Points on a hilly landscape, in no order, each with its height.
A ball rolls from a point to the lowest of its 2 nearest points, and stops where none of them is lower. Distance is the straight distance between rows; heights are no part of it.
k_907: [109 116 154 137 145 126 124  83 156 164 153 156 125 159 138 130 127 172
 175 116  83 108 136  87  94 126 152 161 138  93 126 141 151 137 122 111
 111 153 125 175  41 173  96  99 111 145 104 108 159]  h=35.0
k_248: [143 118  97 131 150 151 128 179  98 120  97 113 136 127 107 130 130 130
 121 139 149 119 111 120 112 119 131 106 120 163 119 177  93 101 137 106
 113 112 151 126 153 139 146 143 129 116 103 143 112]  h=26.9
k_588: [116 131 114 114 164 146 123 149 119 169 101 124 100  69  90 132 141  91
 141 153 104 115 155 161 161  82  66 102 107 163 148  83 125 116  75 152
 165 136 131  27 154 128 116 194 150 128 132 107  77]  h=39.5
k_971: [135 117 137 120 113 185 128 110 116 148 102  94 151 160  88 132 103 167
 137 156 106 180  85  92  65 106 221 122  92 136 118 167 171  95 106 148
  99 113 124 116 134 155 155 167 136 160 122 142 138]  h=42.6
k_842: [144 147 114 152 151 159  79 143 109  85 108 133 195 138 125  85 102  88
 167 165 138 170 163 199 166 123 111  82 108 178 130 145 149 147  97 149
 181  93 175 138 150 120 172 184 108  42 177  70  92]  h=28.4
k_609: [124 141 161 104  65 107 125  71 147 124 194 161 138 142  67 130 125 109
 138 132 120 204 117 164 105 157 183 157 138 107 133  85 183 131 125 150
 141 176  96 161 110 111 137 106  98 130 141 120 164]  h=75.8
k_159: [106 151 108 140 106  55 149 160 140  86 158 130 137  84 155 115 132  82
 107  93 172 105 144 153 159 151  82 123 138 133 135  96  76 154 155 157
 151 134 106 112 177  54 155 104 140 110 152 157 117]  h=31.8
k_888: [ 90 167 146 125  95 161 143 107 141 151  88  72  98 107 153 110 110 156
 121 147 101 142 102  61 126 101 153 134  84 110 154 119 147 108  91 184
 103 116 118  14 185 118 114 167 175 176 145 166 125]  h=4.4
k_299: [141 103 163 102  87 132 115  89 120 127 173 164 141 151  79 143 117 105
 138 124 118 171 126 180 109 165 152 154 163 127 126  99 182 122 127  94
 140 151 106 181  81 147 109 101  91 128 131  95 165]  h=76.8
k_22: [141 109 161 138 139 122 119 106 120 113 119 167 121 114 166 166 139 124
 125 133 121 105 123 184 160 149 101 125 155 102  98 104 143 141 132  90
 145 120 123 172  87 149 107  95 116 125 122  79 140]  h=33.0
k_515: [118 147 155 110 111 150 129 104 149 145 148 118 124 114 135 119 107 149
 150 147 112 184 125 137 123 103 152 134 113 126 138  88 181 126  99 159
 148 135 119  85 128 127 137 135 136 158 148 124 126]  h=52.1
k_867: [141 127 110 155 186 126 121 171 103  96  72 136 128 125 181 142 139 126
 103 137 144  71 161 134 162 110  63 110 147 156 113 154  77 156 150 108
 129  81 152 157 162 134 139 134 126  90 138 111  84]  h=49.4
k_525: [136 107 103 138 141 172 148 157  90 145  84  89 141 148  94 124 120 139
 113 120 141 126  94  76  80 118 164 120 114 131 133 203  86 102 146 111
  79 108 149 129 173 137 156 147 128 138  79 174 125]  h=22.0
k_941: [153 108 114 123 101 161 139 130 127 152 130  91 178 161  47  75 118 145
 146 142 129 189 124  81  69 115 222 152  93 141 136 179 147  87 108 146
 111 138 119 113 110 135 155 176 109 129 111 150 120]  h=38.3
k_579: [ 97 147 138 142 102  82 128  62 206 108 181 129 159 128 171  59 111 169
 151 128  99 152 157 117 130 141 142 152 128 112 153  85 181 173 118 171
 157 153 109 129  97 100 129 108 126 122 171  99 153]  h=27.3
k_810: [149 105  74 153 166 137 130 181 117 132  87 100 174 142  90  97 122 135
 128 139 159 122 164 107 103 101 119 115 128 170 134 189  75 104 136 112
  96  89 163 142 127 147 155 168 122  94 113 127  89]  h=30.9
k_384: [133 119  90 145 174 106 128 179 106 101 110 120 133 103 127 130 149  95
 113 117 173  63 170 160 149 112  41 121 139 160 126 136  51 144 147 122
 140  99 145 133 170 107 155 151 141  79 131 131  76]  h=48.3
k_564: [155 122 115  90 118 158 145 188  55 137 130 120  93  99  46 198 151  46
 105 122 170 132 107 168 141 127 111 101 141 141 105 121  91  90 136 104
 126 144 123 101 180 112 145 134 153 126  77 160 107]  h=66.3
k_365: [100 143 113 133 149 143 138 129 145 170  98 119  84  78 158 119 146 144
 119 132  99  78 144  93 158  79  59 129 103 133 167 107  97 149  99 175
 140 129 137  40 154 110  94 150 161 155 134 129  97]  h=58.1
k_28: [ 94 112 130 143 167 112 130  89 171 170 120 130 109 129 230 118 140 197
 150 134  73  62 122  61 133  98 104 161 120  92 146 132 138 152 119 107
 120 122 126 136  70 171  73  86 129 157 127 103 139]  h=47.3
k_930: [129 122  94 161 155  85 132 124 177 120 162 136 176 152 128  66 127 124
 135 110 124 104 173 114 124 123 120 158 116 135 155 135 113 157 140 141
 141 138 133 159  85 117 138 114 120  84 142 124 112]  h=41.1
k_863: [135 111 101 143 132 132 149 166 120 131 116 105 145 167 105 120 125 147
 118 111 150 102 116  70  76 150 175 151 119 128 128 191  73 106 170 106
  85 101 150 171 129 124 149 118 116 121  88 179 122]  h=16.2
k_87: [ 97 139  98 127 125  98 165 130 160 149 107  80  99 120 166  92 132 167
  87  89 118  68  98  25 126 140 155 156 103 105 153 174  80 126 139 170
  81 130 120  77 166 109 124 113 141 154 116 190 141]  h=37.6
k_25: [172  86 126 144 162 164 100 122 119 155 115 156 173 157 101 116 125 163
 166 154 113 139 157 142  98 116 149 121 137 147 113 149 165 117 102 101
 139 118 158 185  63 193 107 147  92 109 107  79 123]  h=62.8
k_761: [130 140 120 105  81 156 142 129  92 113 131 101 126 124  44 151 140  87
  95 143 151 199  77 139 105 134 189 120 121 130 107 140 128  87 149 120
 109 133 134 111 180 105 153 145 140 150 118 170 123]  h=62.1
k_150: [110 142 160 113  91 126 137  91 144 132 141 113  86 113 161 145 120 143
 123 127 104 145  86 130 144 128 144 135 121 100 146 100 165 139 111 163
 127 147 105  79 138 115  99 115 146 183 150 128 174]  h=49.0
k_772: [131 134 172 103  96 140 136 137  63 115 116 155  62 119 150 205 149 123
 102 113 159 105  65 131 146 158 138 116 175  99  87 142 110  90 166  74
  98 127 136 160 153 155 118  89 140 192  96 146 160]  h=81.1
k_225: [146 101 107  96 151 102 127 146 109 144 174 162 120  93  38 159 164  52
 114 110 146 133 163 190 137 117  70 137 136 135 136  84 107 135 112 123
 154 177 107 131 119 102 122 131 129 109 112 115  99]  h=47.6
k_358: [125 120 100 173 189 156  99 130 146 129  72 102 171 128 168  79 101 142
 153 163 115 124 166 115 140  54  85 113  96 165 132 155 126 129  90 160
 137  86 158  97 144 140 138 209 112 102 172 102  85]  h=53.2
k_32: [123 102  93 138 179 132 134 123 160 173 129 121 134 149 126  92 126 172
 148 120 104  90 166  82  95  76 106 151 108 140 143 129 144 135  96 132
 117 139 132 123  67 141  93 139 108 123 107 102 120]  h=48.0
k_345: [ 98 147 109 153 139 107 151 142 154 131  91  86 114 123 192  97 116 169
  95 117 127  82 130  65 135 117 118 127 116 107 139 149  99 147 127 154
  95 100 124  79 168 118 138 130 155 152 121 160 133]  h=41.2
k_544: [148 133 107 131 102 146 138 132 136 114 149 112 169 165  91  88 113 141
 144 131 139 183 125 103  83 146 202 121 126 143 137 156 141 109 136 137
 128 132 129 164 124 124 168 143 113 108 126 141 127]  h=32.8
k_305: [147 123 168 126  95 189 112 110 110  99 108 118 168 182 130 103  86 165
 145 155 112 217  89 141 100 143 241  98 127 139 120 165 188 117 128 120
 113 118 149 166 133 142 170 141 105 128 154 104 163]  h=56.7
k_408: [ 85 135 153 132 106  28 140  78 222 103 184 143 132 112 198 102 131 131
 132  79 110 117 133 118 153 165 121 149 133  87 159  87 143 195 158 133
 143 162 102 162  81  91  91  67 127 137 159 150 179]  h=29.3
k_202: [128  79  96 137 186 117 145 120 176 171 133 137 153 148 119 116 159 167
 143 110  98  59 174  57 107 112 107 175 138 124 139 149 115 154 124 103
 104 131 134 162  34 148  81 104 125 116  80 131 122]  h=41.6
k_372: [149  99 126 114 127  80 125 116 141 142 194 180 141 132  43 157 152  81
 136  89 138 132 161 165 111 160 111 167 185 121 124  88 121 129 150  74
 132 179 103 200  50 128  93  76 104 110 100 112 143]  h=34.9
k_969: [125 128 172 107 136 136 108 117  91 149 102 161  57  72 203 192 135 132
 123 148 110  81 106 177 195 109  50  84 123 111  96  68 150 131  89 113
 163 124 120  77 131 147  69 107 140 163 122  67 130]  h=83.6
k_980: [117 146 177 152  87 102 129  81 149  93 160 150 133 151 193 136 108 165
 125 100 120 138 107 128 113 173 179 141 141  86 110 121 144 156 159  97
 123 131 126 195 104 143 123  82 114 156 141 104 175]  h=38.2
k_253: [147 125 112 104  97 109 141 135 131 120 187 134 148 111  23  92 143  60
 137 108 161 195 152 164 113 148 149 130 132 145 144 101 147 127 128 157
 146 173  97 110 163  77 171 129 113  88 155 154 115]  h=73.0
k_18: [120 147 189  95  58 155 138  47 139 109 159 155  81 136 130 171 103 156
 116 150 115 213  74 161 119 137 198 123 115  96 128 100 209 120 127 141
 132 144  93 122 138 142 134 107 134 190 139 102 183]  h=56.9
k_285: [136 101 115 138 133 130 135 146 114 150 127 130 133 151 121 138 136 134
 113 109 135 104 124 116  93 133 138 143 147 114 121 153  99 119 145 100
  97 117 137 192  91 139 132 105 117 124  99 126 131]  h=22.7
k_716: [139 128 118 105 101  88 160 142 115 109 202 131 129 117  38 129 151  38
 109  98 162 166 132 168 103 167 148 137 155 134 135 112  92 125 165 137
 132 170  99 141 147  77 146 108 125 105 115 163 122]  h=71.4
k_811: [125 131 137 117 112 161 116  86 130 161 118 109 146 150 146 104 110 189
 141 150  94 152 101  82  81 113 196 126 109 119 134 153 166 105 105 138
 120 133 126 106  97 165 122 140 121 167 131 127 139]  h=45.4
k_719: [143 120 136 118 141 140 109 167  77 124 116 156  88  78 138 198 144  68
 116 147 159 100 151 202 195 108  45  82 150 147  99  81 119 128 133 112
 163 123 134 117 138 129 112 114 132 120 127  83 105]  h=45.3
k_815: [110 152 135 150 121  56 145 134 158  92 175 135 138 106 143 104 148  85
 111 100 157 118 138 156 138 163  93 137 150 121 141 110 107 163 149 127
 127 135 118 151 125  87 136  91 139 110 145 144 127]  h=35.1
k_443: [148 112 133 111  87 124 117  98 137 109 189 151 157 148  39 100 117  98
 155 137 145 217 147 160 103 146 170 141 129 134 146 106 172 108 122 151
 148 167 107 127 104 105 150 130 110  86 143 127 127]  h=74.5
k_67: [176  76 120 155 160 131 121 141 123 123 134 157 190 179  77 118 137 124
 160 130 137 135 183 149 101 149 150 137 153 153 128 156 126 118 134  94
 145 121 148 209  60 142 129 135  93  84 114  94 111]  h=64.6
k_804: [123 130  71 127 143  88 180 151 160 145 162 108 149 116  67  89 168  80
 109  89 144 115 178 103  98 137 120 177 126 151 157 122  81 124 137 159
 138 164 104 105 122  87 133 134 131 108 118 180 101]  h=50.3
k_752: [136  89 166 100 116 140 119 136  85 139 131 164  95 130 112 195 121 115
 109 128 132 118 100 178 124 158 148 130 157 118  82 128 130 100 145  62
 126 139 138 192  98 166 116  83 108 145  88 110 156]  h=79.0
k_521: [133  96 146 136 141 133 120 109 132 160 145 151 126 139 121 147 143 145
 139 113 107  92 131 133 123 130 116 141 139 123 119 111 137 141 128  97
 125 131 117 177  68 162 101  97 121 135  98  89 134]  h=28.6
k_23: [148 128 150 129 123 137  85  87 140 129 148 146 168 148 100  90 106 151
 172 147 124 178 164 153 119 103 149 130 118 138 143  96 200 146  78 153
 177 136 131 143  68 135 121 145  90  93 159  64 135]  h=29.6
k_637: [116 135 167 155 121 111 114 118 126  93 107 138 130 147 235 141 108 173
 119 131 116  92 117 129 155 137 129 101 130 110  93 127 151 157 144 101
 127 109 143 174 116 140 121  94 129 143 143  99 152]  h=37.7
k_624: [121 122  76 144 169 115 138 184 115 147 115 116 132  91  77  99 139  60
 113 130 152  99 185 139 147  91  52 124 130 160 139 127  60 146 112 152
 152 124 130  88 158 118 134 180 145  86 134 140  65]  h=46.2
k_162: [141  95  91 156 188 104 135 146 147 118 143 152 168 156 104 128 166 127
 132 111 155  74 172 113 107 142 104 169 160 125 130 155  74 152 172  88
 110 139 128 218  73 131 124  76 119  88  96 151 105]  h=39.4
k_878: [121 143  81 130 165 135 137 171 114 148  67 112  84  81 155 132 150 128
  97 129 128  63 149 102 173  87  47 121 117 136 130 145  78 123  95 147
 127 105 131  42 185 114 106 148 164 137 119 153  97]  h=60.3
k_395: [141 165 174 128 106 159 100 126  55  82  88 132 107 138 210 186 104 122
 118 171 144 141  78 202 191 152 124  59 147 120  75 116 167 120 130 112
 154  98 155 125 168 157 144 125 133 136 147  96 159]  h=60.4
k_614: [135 136 144 102  85 163 126  93 144 131 148 134 144 150  89 123 104 148
 158 145 108 202 126 135  82 124 192 141 117 126 136 116 199 118  93 156
 132 146 112 122 105 145 134 144 112 132 140 102 142]  h=54.4
k_545: [ 87 147 149 123 114  85 138  83 172 131 152 120  86 102 191 119 134 137
 132 100 100 111 114  92 153 136 112 152 130  95 151  88 149 169 126 152
 145 153 101 109 112  95  86 100 134 160 140 135 157]  h=53.4
k_880: [153  98 101 134 173 118 133 120 146 152 155 154 154 166  89 159 168 147
 144 112 118  74 172  98  99 141 108 177 169 116 128 144 124 138 153  92
 103 132 133 211  37 165  85  83  98 111  71 135 123]  h=34.5
k_488: [129 119 139 165 168 134  98 128 138 105 106 144 160 164 202 114 113 182
 146 143 102 113 148 117 126 121 125 117 129 129 102 151 148 144 130  92
 133 101 153 188  93 168 122 121 130 115 139  95 137]  h=39.6
k_293: [140 107  81 165 175 155 112 166 129 142  80  94 176 152 150  93 113 163
 128 131 124  86 137  84 102 109 149 130 107 149 137 207  90 123 140 103
 113  67 176 155 126 159 143 162 114 107 108 142 114]  h=34.3
k_187: [127 164 172 139  77 150 109 132  92  84 102 125 145 158 179 144  89 154
 113 136 133 148  72 138 136 169 180  85 127 108 111 160 147 118 165 102
 120 111 154 162 176 149 159 109 131 136 141 120 178]  h=58.2
k_626: [128 119  92 136 150  72 142 114 179 145 184 132 152 125  84  76 149 105
 128 101 134 106 175 116 119 126 100 191 145 139 162 128 104 156 122 162
 143 169 104 133  79 110 121 116 102  85 119 144 110]  h=45.6
k_73: [147 106 174  97 110 149 125  91  87 135 152 165 102 145  78 187 117 110
 141 139 121 159  86 170 113 153 168 135 163 124 102 106 175  95 143  88
 131 143 118 204  68 160 106 107 104 166 113  85 182]  h=77.8
k_887: [125 168 193 114  76 149 125 111  86  79 124 141  98 130 189 173 109 124
 127 135 140 166  60 179 172 158 149  86 129 113 103 107 172 126 132 125
 143 113 126 128 187 125 143 114 140 164 161 110 163]  h=59.9
k_775: [125 144 120  98 118 154 123 174  63 141  74 103  88 108 111 172 128 102
 101 132 156 110  90 115 141 114 115  91 130 135 117 152  82  99 122 123
  96 108 151  80 193 119 146 157 149 135  88 167 110]  h=63.4
k_865: [109 131 126 181 167 104 123 106 176 117 120 133 136 148 194 112 120 180
 145 115 102  92 141  65 120 119 114 149 130 105 121 138 136 155 142 105
 117 102 131 170  74 155 112  95 125 127 120 121 143]  h=42.8
k_4: [165 100 105 110 124  98 153 154 101 117 190 132 137 123  44 150 165  72
 128  92 159 138 144 151  91 161 131 149 166 129 116 129  74 112 168  95
 125 161 106 179 109 116 132 102 104 107  98 153 112]  h=69.6
k_348: [126 151 130  91 106 156 143 123 113 144 146 100  99  84  50 158 135 101
 132 147 125 180 104 141 126 116 145 126  89 137 137  91 146  88 100 151
 112 150 120  35 184  99 139 166 172 138 122 169  99]  h=65.0
k_16: [ 97 129 123 119 130  90 151  62 199 159 167 113 140 169 111  84 122 168
 155 103  97 137 137  57  63 164 174 195 122 120 167 127 161 143 126 155
 110 171 110 147  52 131 107 100  98 144 114 140 168]  h=49.1
k_743: [105 174 116 128 114  86 145 162 116  86 121 136 107  57 166 138 142  71
  95 115 172 115 141 158 211 141  46  96 126 133 129  94  63 145 155 175
 158 123 101  79 208  70 148 140 160 119 174 154 105]  h=28.3
k_625: [120 167 155 126  76 143 124 128 111  66 118  97 122 142 168 150 109 133
 111 129 144 171  75 136 153 162 174  86 120 119 106 134 135 121 144 139
 114 109 121 120 201 107 166 129 139 138 152 156 154]  h=59.0
k_730: [124 117 144 125 153 141 120 173  88 105 121 143  94 110 179 182 144 107
 113 142 154  85 127 171 174 111  72  99 149 134  98 113  97 147 151  81
 146 112 137 142 148 133 103 101 133 136 113 123 116]  h=42.9
k_308: [127 168 141  81  84 136 138 135  99 112 149 118 103  95  79 148 126  84
 109 139 156 194 100 161 131 145 167 111 110 131 113  91 138 100 128 146
 131 148 106  74 204  77 160 152 158 145 136 183 116]  h=63.6
k_511: [109 144 103 135 118 136 140 140 146 127  90  65  94 132 165 113 118 150
  96 131 147 122 101  59 129 119 165 118  98 121 129 163  96 110 123 160
  88 110 144  55 203 111 149 154 163 144 140 180 122]  h=42.2
k_952: [ 93 163 127  99  99 147 144 137  89 118  91 104  78  69 131 160 136 103
  95 126 158 116 104 116 191 121  80  95 114 107 140 108  95  92 116 171
 104 123 119  15 229  87 126 161 175 149 143 179 111]  h=21.9
k_188: [147  84 135 122 142 113 139 106 150 155 179 167 141 167  45 149 147 123
 148  97 123 120 156 129  80 163 127 177 161 112 133 121 114 128 155  90
 115 164 116 211  36 162 106  90  93 121  74 130 148]  h=25.9
k_808: [117 106 113 116 142 148 132 123 147 162 136 132 133 119  99 118 127 143
 140 137 103 131 143 124 104  98 122 146 108 151 158 109 145 132  91 151
 138 142 125  99 101 134 115 146 131 130 132 115 115]  h=52.4
k_335: [112 135 190 108  69 122 126  52 167 140 167 160  78 121 127 166 111 139
 131 118 116 169  88 138 134 140 165 146 131  77 122  85 177 122 146 116
 130 175  91 143 103 143 102  86 121 200 130 131 197]  h=59.1
k_774: [162 101  97 120 151 111 146 187 101 120 149 131 155 153  62 159 154  89
 121 105 160 109 148 131  98 154 117 140 157 143 126 169  69  98 170  65
 108 114 125 198 114 123 143 114 118  98  80 138 108]  h=67.9
k_751: [134 128 180 109  87 153 133 122  70 140  96 141  64 121 163 215 130 147
 105 131 137 100  66 154 156 123 127 106 142 105  91 119 141  94 135 102
 110 125 137 122 151 156 107 103 131 174 101 106 159]  h=81.8
k_15: [105 132 103 155 155 143 112 124 143 147  89 109 126 108 165 101 111 154
 119 144  97  84 154  96 134  80  94 127 103 153 147 134 117 145  84 174
 129 107 138  66 147 136 119 175 132 124 144 120  87]  h=55.5
k_894: [133 116 142 130 124 150 134 113 133 136 103 118 146 180 156 101 101 194
 144 127  97 138  99  73  80 132 198 161 110 118 148 169 150 121 135 114
  91 108 131 163  89 179 144 119 119 154 114 118 151]  h=43.7
k_581: [ 98 132 158 143 143 140 120 106 133 179  86 130  80 130 243 142 117 211
 142 137  71  49 103  87 163  93  92 135 122  96 128 116 160 141 100 121
 117 121 129  91 102 166  71  99 144 180 121  92 129]  h=50.8
k_678: [122 174 121 113 101 112 144 160  81  85 104 118  93  73 154 173 143  81
  77 113 176 112 102 141 197 157  72  77 124 107 116 109  79 115 152 162
 125 122 111  63 240  70 157 138 176 129 166 183 110]  h=25.6
k_820: [105 143 111 131 108 117 148 113 169 127 161  93 172 161 128  81 119 152
 129 123 127 161 128  80  76 148 196 152 107 124 157 166 121 119 140 157
 102 135 130 125 128  87 155 133 121 133 137 166 139]  h=26.0
k_554: [145 104 124 109 163 136 115 167  86 149 145 163  88  86  63 178 169  51
 138 146 148 125 146 223 156 123  64 110 149 165 104  75 125 126 112 103
 163 152 126 122 113 127  99 135 136 115 100  93 109]  h=48.6
k_301: [137 131 129 137 141 124 112 132 123 120 140 144 134 105 140 115 125 102
 131 146 135 147 162 186 170 112  62 107 127 151 110  79 151 134 106 148
 180 128 128  94 140 109 123 149 123  94 164  89 103]  h=32.7
k_437: [141 125 123 132 168 144 119 136 118 148 112 139 110  83 102 156 147 101
 143 156 120 117 157 197 164  79  36  84 131 159 130  70 144 138  78 133
 169 127 139  75 125 129 102 166 140 107 152  70  97]  h=36.3
k_121: [120 133  94 164 167 115 130 141 173 124 110 107 181 150 158  72 116 156
 131 124 130  99 153  79 108 110 127 143 115 138 149 170  87 135 130 128
 116 100 131 148 118 130 147 139 115 101 147 140 113]  h=37.5
k_311: [108 149 117 105 113 140 155 128 113 141 113  92  72  87 136 128 131 129
 108 124 119 123 120  78 147 118 115 142 101  99 146 126 109 108 107 172
 109 135 113  14 204 105 113 164 193 168 134 179 112]  h=14.8
k_982: [153 122  91 170 199 125 103 171 133 103  75 139 177 140 163 103 124 127
 133 154 137  80 175 138 147  84  69  98 132 172 121 169  86 150 137  97
 138  78 160 174 127 153 156 172 112  62 141 102  82]  h=50.4
k_195: [123 128 155 145 107 119 130 100 139 139 128 138 133 177 156 138 117 185
 122 108 114 120  85  82  88 163 188 153 135  98 117 158 132 128 159  85
  94 136 125 213  95 156 125  95 127 163 111 135 170]  h=41.0
k_93: [144 142 154 149 120 156 112 138 118  85  96 126 174 176 186 111  83 163
 140 137 104 178 102 136 109 153 201  86 116 135 118 164 153 123 150 112
 115  97 147 174 135 145 163 144 123 116 162 110 145]  h=57.5
k_819: [157 121 115 159 149 163  94 138 138 112  84 120 199 180 153  76  94 169
 155 152 104 170 134 124 102 119 198 106 109 137 120 181 161 115 120 118
 125  94 148 156 119 158 165 175  93 102 150 107 131]  h=58.5
k_165: [149 121  93 172 183 161  76 156 137 121  60 124 191 153 169  83 110 156
 163 161 118 119 159 143 138  80 107  85 106 181 131 181 130 147 116 114
 138  73 166 145 124 162 149 205 105  80 162  76  91]  h=51.6
k_396: [102 151 165 149 101  62 135  88 181  93 164 150 125 135 208 116 128 149
 127  95 132 130 109 145 151 171 129 146 141  95 140  97 158 172 162 123
 124 127 110 162 106 113 134  71 120 145 157 130 183]  h=35.2
k_169: [126 108 104 136 168  98 129 128 139 146 151 136 131 103  79 106 144 101
 124 118 118 116 181 134 120 105  76 148 129 154 150 102 130 156  99 143
 160 147 116 106 109 119 122 142 112 116 127 116 107]  h=50.7
k_707: [109 149 148 116 109 133 129 104 140 141 100 120  94 125 196 150 119 181
 108 139 107 111  85  92 132 135 143 119 108  97 130 127 135 124 111 135
 110 113 124  97 146 138 106 112 143 177 133 120 163]  h=46.0
k_513: [ 90 152 156 127  81  60 139  60 223 108 187 123 137 124 173  72 120 137
 125  97 101 148 120 101 115 144 162 170 126 100 166  86 169 166 149 183
 144 165  95 114  99  94  97  92 125 150 166 144 171]  h=19.2
k_553: [147 127 139 148 125 139  80 124 134  91 124 148 183 155 126  83 111 116
 169 154 112 180 157 200 150 136 128  98 113 143 121 111 173 144  89 141
 187 118 144 143 102 132 149 168 100  60 166  69 129]  h=25.5
k_663: [ 93 119 134 141 142 111 127  83 202 181 142 116 132 155 153  95 123 182
 149 111  71 102 128  42 104 122 157 175 117  96 168 146 159 149 123 127
 103 136 111 156  51 156  87  92 115 147 109 129 162]  h=42.1
k_439: [118 159 148 129 151 120 110 100 143 131 121 150  85  79 219 148 125 130
 139 151 108  78 138 169 195 100  33 102 116 110 122  72 151 167  97 148
 160 123 110  76 128 123  78 118 151 139 153  81 119]  h=84.5
k_8: [ 93 135 175 106  73  83 140  76 178 135 161 145  66 100 177 149 138 145
 121 103 102 121  80 112 153 150 137 154 146  67 138  78 158 140 152 125
 122 161  97 139 110 123  83  70 138 197 128 148 188]  h=58.0
k_331: [ 92 152 140  99  98 155 147  72 156 166 123  90 100 110 141 103 124 186
 138 137  63 163 109  61  95  96 171 164  84 103 166 110 189 123  96 183
 112 158 103  27 136 134 100 149 172 182 139 161 132]  h=15.3
k_979: [ 99 158  99 137  96 118 150 153 136 105  98  81 119 112 124  96 127 118
  88 116 153 124 119  65 120 145 138 121 108 125 127 160  75 107 145 168
  98 115 119  71 218  76 166 143 157 131 133 218 121]  h=39.0
k_822: [102 154  95 142 115  88 160 138 173 110 134  86 146 147 155  68 122 155
 105 112 129 112 122  36 100 142 172 155 111 123 164 177  77 125 158 157
  96 115 142 116 165  91 164 117 138 139 127 201 146]  h=32.6
k_729: [125 148 137 142 122 127 137 129 124 128  90 102 124 156 197 125 115 167
 110 118 127  87  89  68 141 150 154 120 114 110 124 157 111 119 142 128
  96 101 138 130 155 131 136 113 132 140 131 159 151]  h=43.6
k_732: [115 122 107 117 135 146 120 164  95 144  60 102  90 112 165 149 127 146
 100 139 144  80 105  98 157  97  99 104 114 138 123 159  87 102 114 138
  90  87 151  70 199 125 121 154 154 153 116 157 124]  h=62.0
k_184: [175  78  96 136 156 135 126 160 104 131 136 138 179 165  48 134 152 116
 144 108 153 114 167 107  81 150 149 158 167 151 131 182  85 125 163  83
 127 121 136 220  78 147 150 130  94  74  93 143 100]  h=66.4
k_883: [140 137 131 142 114 149 100 142 106 107 123 129 149 123 117 122 117 107
 149 149 136 173 131 192 155 134 113  94 138 147 113 107 150 126 119 133
 153 119 147 141 140 129 155 157 126  90 147  97 119]  h=28.9
k_607: [147 122 109 129 141 178  96 141 117 136  80  95 153 146 133 108  96 170
 155 156 104 145 129 122 122  90 165  99 106 155 111 163 146 111 100 127
 119  94 166 120 120 164 148 183 115 123 139 113 114]  h=59.7
k_231: [144 133 120 100 136 160 127 182  42 132  86 119  85  89  94 182 139  75
 106 149 177  99 102 156 167 123  87  84 140 135  75 124  92  88 138 110
 133 122 155  80 193 121 141 157 144 127 111 128 100]  h=64.8
k_739: [119 146 179 158 122 103 109  97 135  85 131 169 126 125 220 149 129 151
 133 126 119 128 127 179 170 162 102 113 156  96  99 102 158 175 138  94
 152  99 142 187 105 137 118  76 139 140 149  74 162]  h=35.8
k_164: [164  95 119 133 148 193  98 130 113 164 103 134 170 164  92  75 113 163
 170 166 108 154 147 116  98  80 163 120  98 160 123 162 172 111  74 126
 123 108 144 124  83 173 127 183 100 124 110  86 109]  h=61.1
k_983: [113 156  88 137 122  84 154 158 148 117 136 106 113  90 144 110 147  85
  89  90 165 102 128  93 151 144  94 133 127 129 140 132  64 140 155 171
 112 126 111  80 189  74 149 131 151 117 148 193 114]  h=35.6
k_949: [115 131 153 141 118  99 104  80 188  97 177 154 185 166 141  71 104 142
 183 137 107 181 165 150 122 143 163 141 128 125 157 110 192 162  99 158
 168 149 128 150  65 119 133 113 102  94 179  81 144]  h=33.1
k_58: [154 125  99  93 114 165 134 160  83 151 139 112 121 130  16 123 136  81
 124 129 169 167 110 145  92 128 168 128 120 149 121 141 115  94 124 113
 118 149 139 127 149 119 159 165 117 107 103 159 108]  h=59.8
k_176: [140 134  71 112 142 104 154 176 121 116 169 112 149 111  29  94 152  47
 115 105 162 159 166 133 108 130 113 147 122 157 153 124  68 126 132 172
 140 145 122  84 162  70 162 148 129  75 133 182  89]  h=53.5
k_794: [118 139 127 129 131 108 132 168 105 101 110 123 103 105 146 149 126  96
  98 121 166  92 131 158 155 149  88 121 153 127 111 121  89 136 161 106
 126 120 130 135 174 103 135 107 144 113 133 141 112]  h=40.9
k_251: [149 131 175 127 132 175  80 143  66 117  76 153 118 136 201 164 115 129
 132 174 115 134 104 194 191 122  99  63 125 148  79 125 172 133 129 102
 166  80 172 131 134 150 143 121 128 118 138  72 132]  h=60.9
k_243: [147 117 130 140 110  86 138 162 119  78 157 137 131 125 118 155 147  71
 108 105 175 127 116 176 144 170 106 115 160 133 117 121  88 129 175  98
 136 131 122 185 137  99 140  86 123 102 145 141 121]  h=38.4
k_877: [145  77 117  85 144 110 127 139 125 150 183 178 114 121  35 182 162  72
 126 107 128 136 152 172 108 142  83 158 156 138 119  87 119 127 123 124
 146 169  95 145  72 152  86  98 121 128  94 121 126]  h=42.4
k_710: [131 137 180 102  67 169 121  85 119 115 131 133 128 160 106 141 102 166
 144 173  95 210  88 159 100 147 219 118 118 116 126 136 215 109 125 126
 131 125 131 150 123 162 143 124 123 169 153  89 162]  h=55.8
k_892: [149 114  91 111 125 146 137 158 118 152 148 108 138 125  14 115 138  70
 147 128 152 169 166 140  85 100 127 129 113 154 138 123 112 102 102 160
 139 162 119  80 151  89 153 182 127 101 127 159  89]  h=56.6
k_926: [135 130 149 100 138 155 127 114  95 168 114 153  55 101 159 187 135 139
 122 137 103  91  94 155 152 110  79 120 133 104 105 102 147 121 109  93
 121 131 124  99 133 149  76  95 129 176  92  94 134]  h=82.7
k_177: [151  96 148  97 137 133 143 153  79 136 134 158  64 123 121 210 164 109
 101 116 147  78  95 149 137 143 116 135 175 107  95 133  83 108 172  67
 104 131 114 194 134 165 105  79 110 164  75 148 133]  h=80.1
k_451: [112 153  82 126 172 129 134 165 131 150 119 117 123  59  85 103 142  78
 119 142 136 110 190 128 157  84  43 137 111 178 154  97  91 135  87 181
 161 149 133  17 182 107 120 191 173 105 141 136  62]  h=43.0

Where does a ball stop that starts at each point below?
k_564: k_553
k_8: k_820
k_231: k_553
k_761: k_863
k_867: k_553
k_169: k_863
